A landscape with many valleys, sampled at points; each row gives a point and its height.
A ball rolls from a point to the lowest of its 2 nearest points, and stops where none of them is lower. Distance is the straight distance between rows; heights are no part of it.
z636 h=63.1: [ 25  12 -37  -8   8 -10 -11 -27   9 -21   1  -5  -7  12  11  -7  11 -10
   0  -5  38]
z325 h=42.3: [ 51 -38   5 -21   6  -7  14   3 -18  20  10  -1  -4 -38 -18 -11   4 -28
   5   4   5]
z196 h=61.7: [ 35 -14  25  30  13  23   8  -6  12  -9 -19  -7 -18 -40   1   4   6  -2
  20  31  -5]
z725 h=18.3: [-18   5   6 -11 -13  15 -18  -4   5  21   0  19   8  24   4   2 -18  34
 -20 -26 -29]
z99 h=40.6: [ 20  24  10  -9   3  14 -15 -33  18  21 -35  22 -19  12   7  41 -22  26
 -15  -9 -11]
z861 h=54.7: [ 33  32 -14  29  17  -2  10 -14   8  -2 -15  -8 -28   4  -1  11  -3   0
  24  13  31]
z321 h=55.5: [ 15 -17   4   9  17   5   8  22  12  -4 -15  -3   0 -39  29  11   5 -22
 -15   3   7]
z62 h=59.3: [-12 -20 -12 -61   5   4  -4 -33   3  -7  26 -23  11  20 -38 -25  23  -1
  -4  20 -14]
z557 h=77.6: [-24   5  11  11  19  -7  23  21  -5 -17   6   3 -15 -19  12  34  18   4
  -9  13  -5]
z487 h=33.1: [ 33   4  -2   0  12  -7  10  15 -33  16  23   6  -9  -5 -21  -9   4  -1
  20  23  16]
z537 h=76.2: [-30  31  15   3 -13 -18  -9 -20   4 -22 -38  26 -21  26   1  27  -4  14
  -8 -12 -14]
z344 h=47.9: [ 36  11  -9  33  22  -3   0 -23   8 -11  17  -1 -24 -34  10   4   6  17
  22  11  29]
z419 h=20.0: [  6 -22   2   6  -8   8  -2  -3   5  20  24  -4  11  28 -14  -9 -25  -1
  -6 -26  26]
z453 h=17.9: [ 16   9  10  -7   0 -20 -13  -5 -30 -16  15   6 -10 -15 -30 -15  10 -10
  23  24 -15]
z855 h=29.0: [ 29  -3  -9  12  11   1   4 -29  29 -26 -38  -2 -24 -13  20  13   7 -13
   4 -11  16]
z383 h=72.4: [-19  40   7  13  -9 -10 -31 -12 -13   0 -39  36  -8  11  23  28   0  20
 -26   8  -1]
z171 h=57.2: [ 11  11 -31  15   2  -2 -16  -5  16 -23  -2  -9   4  -2  44  -1  12 -13
 -14  14  44]
z644 h=47.1: [ 21 -40  14 -20  20   2   4  11  -6  -2  21 -16  11 -59  -4  -8   9 -28
   0  12   3]
z307 h=42.9: [-10  17   0   0 -16  -2 -31   0 -17   1  32   8  12  33 -18 -16  -8  15
  -4  10  10]
z428 h=84.1: [-14   0  -7   4 -19  24 -14  -9  27  -2 -11 -17  16  21   9 -24  -6  10
   1   0 -14]
z559 h=75.4: [-19  -3  20  -4  30  12  14  28   2  14  15   0  -2 -40  19  39   0  15
 -13   7 -18]
z736 h=71.4: [-35   6  -9  28   1   3  37  -3  25 -15  -3 -23  -9  39  -3   6  -1  11
  13 -19   3]
z668 h=52.3: [ 29 -11  23  30 -26  -3 -10  18  -7   4 -18  -3   4 -13  -8 -20 -14 -32
  12  11   1]
z41 h=44.4: [  5   5  20  25 -30  -7 -32  10 -20  -4   2  17  12  -9   2 -20  -6  -8
   5   7  -6]
z103 h=51.0: [-18  -3  23  27  13  14  19  31   4  23  25 -25  16 -19 -10  10 -25   5
  26 -13  -8]
z144 h=61.3: [ 22  35 -19  -5  15 -10   1  -9  -8   1 -19   9 -23  29 -18  10  -6  -6
   8  -2  18]
z107 h=70.6: [ 12   8 -16 -19  -6  13 -11 -30   0  19 -37  28   2  26  17 -10  11  23
 -16   0  -7]
z82 h=67.6: [-28  36 -10  -7  -4  -8 -21  13 -19   8 -12  34   3  21  25  10   9  22
 -32  -2  -5]
z296 h=35.5: [ 13 -22   3  20  13  10   8 -36  31  -8  -2  -2  -7 -14  20  32  -2   3
  -1 -20  17]
z767 h=67.4: [-48 -32  21  -5  -4  -1  24   0   3 -34  -5 -32  15  13 -22   6  14 -35
   6   1   1]
z40 h=62.2: [ 12 -33 -16 -22 -28  -5 -18 -20 -17  12   9  24  22   8  24 -26  20  13
 -31  -7  25]
z620 h=71.1: [-29   5  27 -10  27  13  16  25   3 -12   4 -40   6  -6 -35  28  -9 -31
  20  25  -9]
z629 h=80.3: [ -4   0 -11   4  11 -18  34  17 -20 -17   0   3 -15  -2   6   1  32  -9
   0  20  12]
z265 h=79.5: [-14  35 -14  16   5  -3 -23  -6  29  -9  14 -19  -3  17   0  30 -29   3
  -6 -11  19]
z915 h=68.6: [-32   6  -6  26  -2  -2  21   2  26 -31  -2 -21  -3  -7  10  -6   3   1
  23 -13  -8]
z209 h=34.3: [ 40 -31   9 -18 -10   4 -13   1 -15  31  27   2  17 -21 -12 -19 -10 -11
   7   0   7]
z455 h=76.6: [-33  12  -8  17  11   6   6  -3  30   6  20 -25  -3  39  -3  32 -26   9
 -22 -25  23]
z514 h=67.7: [  5  17  -5  -5   7 -10 -19  38 -28  20  16  29   5 -18  27  15  -7   7
 -31  -5   7]
z160 h=41.5: [ 31 -14  -1  16  17   6   9 -33   1   6  20  15 -14 -16  15  19   6  22
   5 -10  28]
z18 h=81.7: [-17   7  -4   7 -32   9  -6  -3  26 -20 -34  -7   5   4  13 -34  -1   5
  20  -2 -41]
z789 h=62.5: [ 11  -3 -20 -26   4 -13  20   4  -2  -7 -47   4 -11  -8  17  -1  29 -24
 -16  17 -10]
z174 h=66.3: [ 14  -5 -13 -27  -6   6  18  -5   2  17 -52  12  -3  20  10   3  14  -5
 -16   2  -9]
z439 h=67.3: [  6  -8 -26 -17 -26  -4 -20 -22  -4  18 -14  23  13  15  24 -39  11  16
 -23 -20  -4]
z900 h=48.8: [ 29  11  -4  -6   5  20 -16 -14  23  29 -17   3  -3  20   3  21 -33   6
 -12 -18   9]
z232 h=20.3: [ 36 -19   0  14   0  -7  27 -13   7  -8 -38   6 -24 -12  -2  -3   3 -16
  23 -17   1]
z640 h=56.9: [ -1 -27   0 -13 -14  -5 -16  -5 -17  -8  17  20  17  -5  28   2  26   4
 -31  11  33]
z207 h=45.9: [-20 -36  20  16   3   2  28  30 -11  23  26  -7  17 -26   3   7 -13  -1
   6 -35   0]
z615 h=63.5: [ 11  31 -48 -11   4 -21 -21 -11  -1 -27  -5  -2  -1  -4  18 -36  22  -9
   1  15  15]
z506 h=49.8: [ 32  -2 -18  18  15   8   4   1   9   7 -10   9  -6 -27  46   3   9   6
 -17   9  30]
z231 h=31.0: [ -2   8  18  -7  -3  24  -6 -11  20  21 -22  14  -3   6   8  18 -14  35
   0  -1 -34]
z891 h=58.2: [ 43 -16  17  16   0  16   6  11   1   7 -33  -5  -4 -25   1 -16   7 -25
  11  41  -3]
z272 h=61.4: [ -4  18  -8  -5  -9   2   6  31   2  18   0 -14   4   7 -18 -31 -22   0
  30   0 -36]
z952 h=50.5: [  3 -16   5 -52  13  -3  19   1 -21  21  30  -8   1  16 -58  -9  -2  -2
  12   0 -23]
z919 h=62.6: [-27 -21  -5 -34 -15 -14   9 -25   2 -23   0 -25   9  27 -36 -19  26 -24
  -7  12 -13]
z847 h=82.2: [-14  18  -9   8  21  -5 -11 -11  12 -15  32  -7   1  -6   9  28  -3  11
  -7  -6  19]
z933 h=51.3: [  6 -34   5  -9  -9 -11  -5   5 -15 -11  16   2  16 -40  17 -18  21 -14
 -12   6   5]
z666 h=65.3: [-48 -30  -2 -23 -12 -11  40   4   2 -23 -16 -22  12  19 -13  -6  33 -20
  -9   5 -21]
z381 h=40.7: [-25 -38  13   4 -16 -10  17  12 -12  17  20   1  18  -2 -11  -8 -17  -3
   0 -56 -13]
z998 h=43.9: [ 29   7  -5 -30  19   2  10  10 -13  19  18 -17  -5  -1 -44 -10  -5 -11
  33  17 -13]
z832 h=69.1: [-29 -17  32   4   7  15   9  -7  16 -24  -4 -42  11   5 -37  15  -6 -26
  20   8  -1]
z734 h=31.7: [ -8 -12   3   6 -20  -2   3   4 -15  -1   8   5  10  30  -8  -6   4  -4
  -6  -4  13]
z308 h=61.9: [-23  14  10  21 -14  -5 -12  12 -32   5   7  30   6  10  21   9  15  23
 -19  11   5]
z735 h=73.9: [-47  16   8  34   3   2  35   4  24  -1  11 -23 -16  42 -22  37 -23  15
   3 -15   7]
z821 h=32.1: [-25 -14  15   7 -28   0  -9   7  -9  23  19  20  11  25 -15 -17 -29  16
  -8 -46 -25]
z788 h=61.5: [ -9  31  -4   0  10 -20 -11  18 -30  12  30  30 -10  -4   2  23 -11  24
  -9 -15  -6]
z165 h=53.6: [-30  32  13  13 -14  -8 -22  10 -32  15  33  26   2  23  -8   9 -10  39
  -5  -4 -12]
z946 h=65.7: [-15  21  -9  20  -1  -2   9  25  13 -13   4 -18   1 -14   0 -24  -7   2
  37   0 -23]
z25 h=58.3: [  3  28 -20  -6  -1 -11 -38  -2  -6 -33 -14  14  -2 -23  30 -26  22  -5
 -16  27   1]
z403 h=30.2: [ 24  -4  14   6  -6  -1   5 -19   6 -10 -22  -6 -13  12 -34   3 -12 -23
  27   5  -1]
z921 h=52.1: [ 18  11   5   2 -16  -1 -43  -1 -14  -7 -18  15   5 -21  11 -26  10  -6
  -3  29 -11]
z873 h=72.3: [ -9   4   2  -2  20  -5  11  55 -20  24  27   7   5 -29  18  20  -7   2
 -14  -7  -4]
z443 h=30.5: [ -7 -15  11  12   2  14  -5  12   8  18  36 -22  22   3  -1  15 -25  -4
  -4 -10  36]
z276 h=59.2: [ 24 -14 -11  -1   6  -5  16   7  12 -22 -39   0 -17 -41  26 -18  26 -22
 -15  15 -12]
z492 h=55.4: [-22  -9  -6 -59  26  12  18 -10  -5  -2  32 -13   4  21 -36   4  19  16
   1  14 -18]
z34 h=79.1: [-28  14  -1  -7 -33 -11   2 -11  11 -21 -52  20 -11  18   8 -11   3  12
   2 -20 -30]
z382 h=21.0: [ 31  -4  10 -18 -13  -8 -29 -13 -19  13  19  10   3  -6 -31 -26 -13  -4
  21  -4 -17]
z423 h=56.1: [-10   9  14  11   0  14   8  35   3  29  21 -24  11  18 -32  -8 -34  -2
  29  -4 -16]
z372 h=84.9: [-13   3 -19 -11  11  17  -9  -8  25  -9  14 -17  17   0  14  -8   3   7
   1   1   3]

Two balls start at each pair of points below. Name the first point that both come to, or write none.
z265 and z144 | none
z767 and z933 | z453
z439 and z107 | none

For each start below, name the point where the ball stops.
z620 | z453
z832 | z453
z372 | z725

Call two points neighbours if one is among the 2 nearest of the other. Go from one point of each pair to the other, from neighbour to neighbour, staying as low as possible. Name the highest point that can't be avoided.
z506 and z419 | z629
z725 and z419 | z103
z41 and z453 | z107
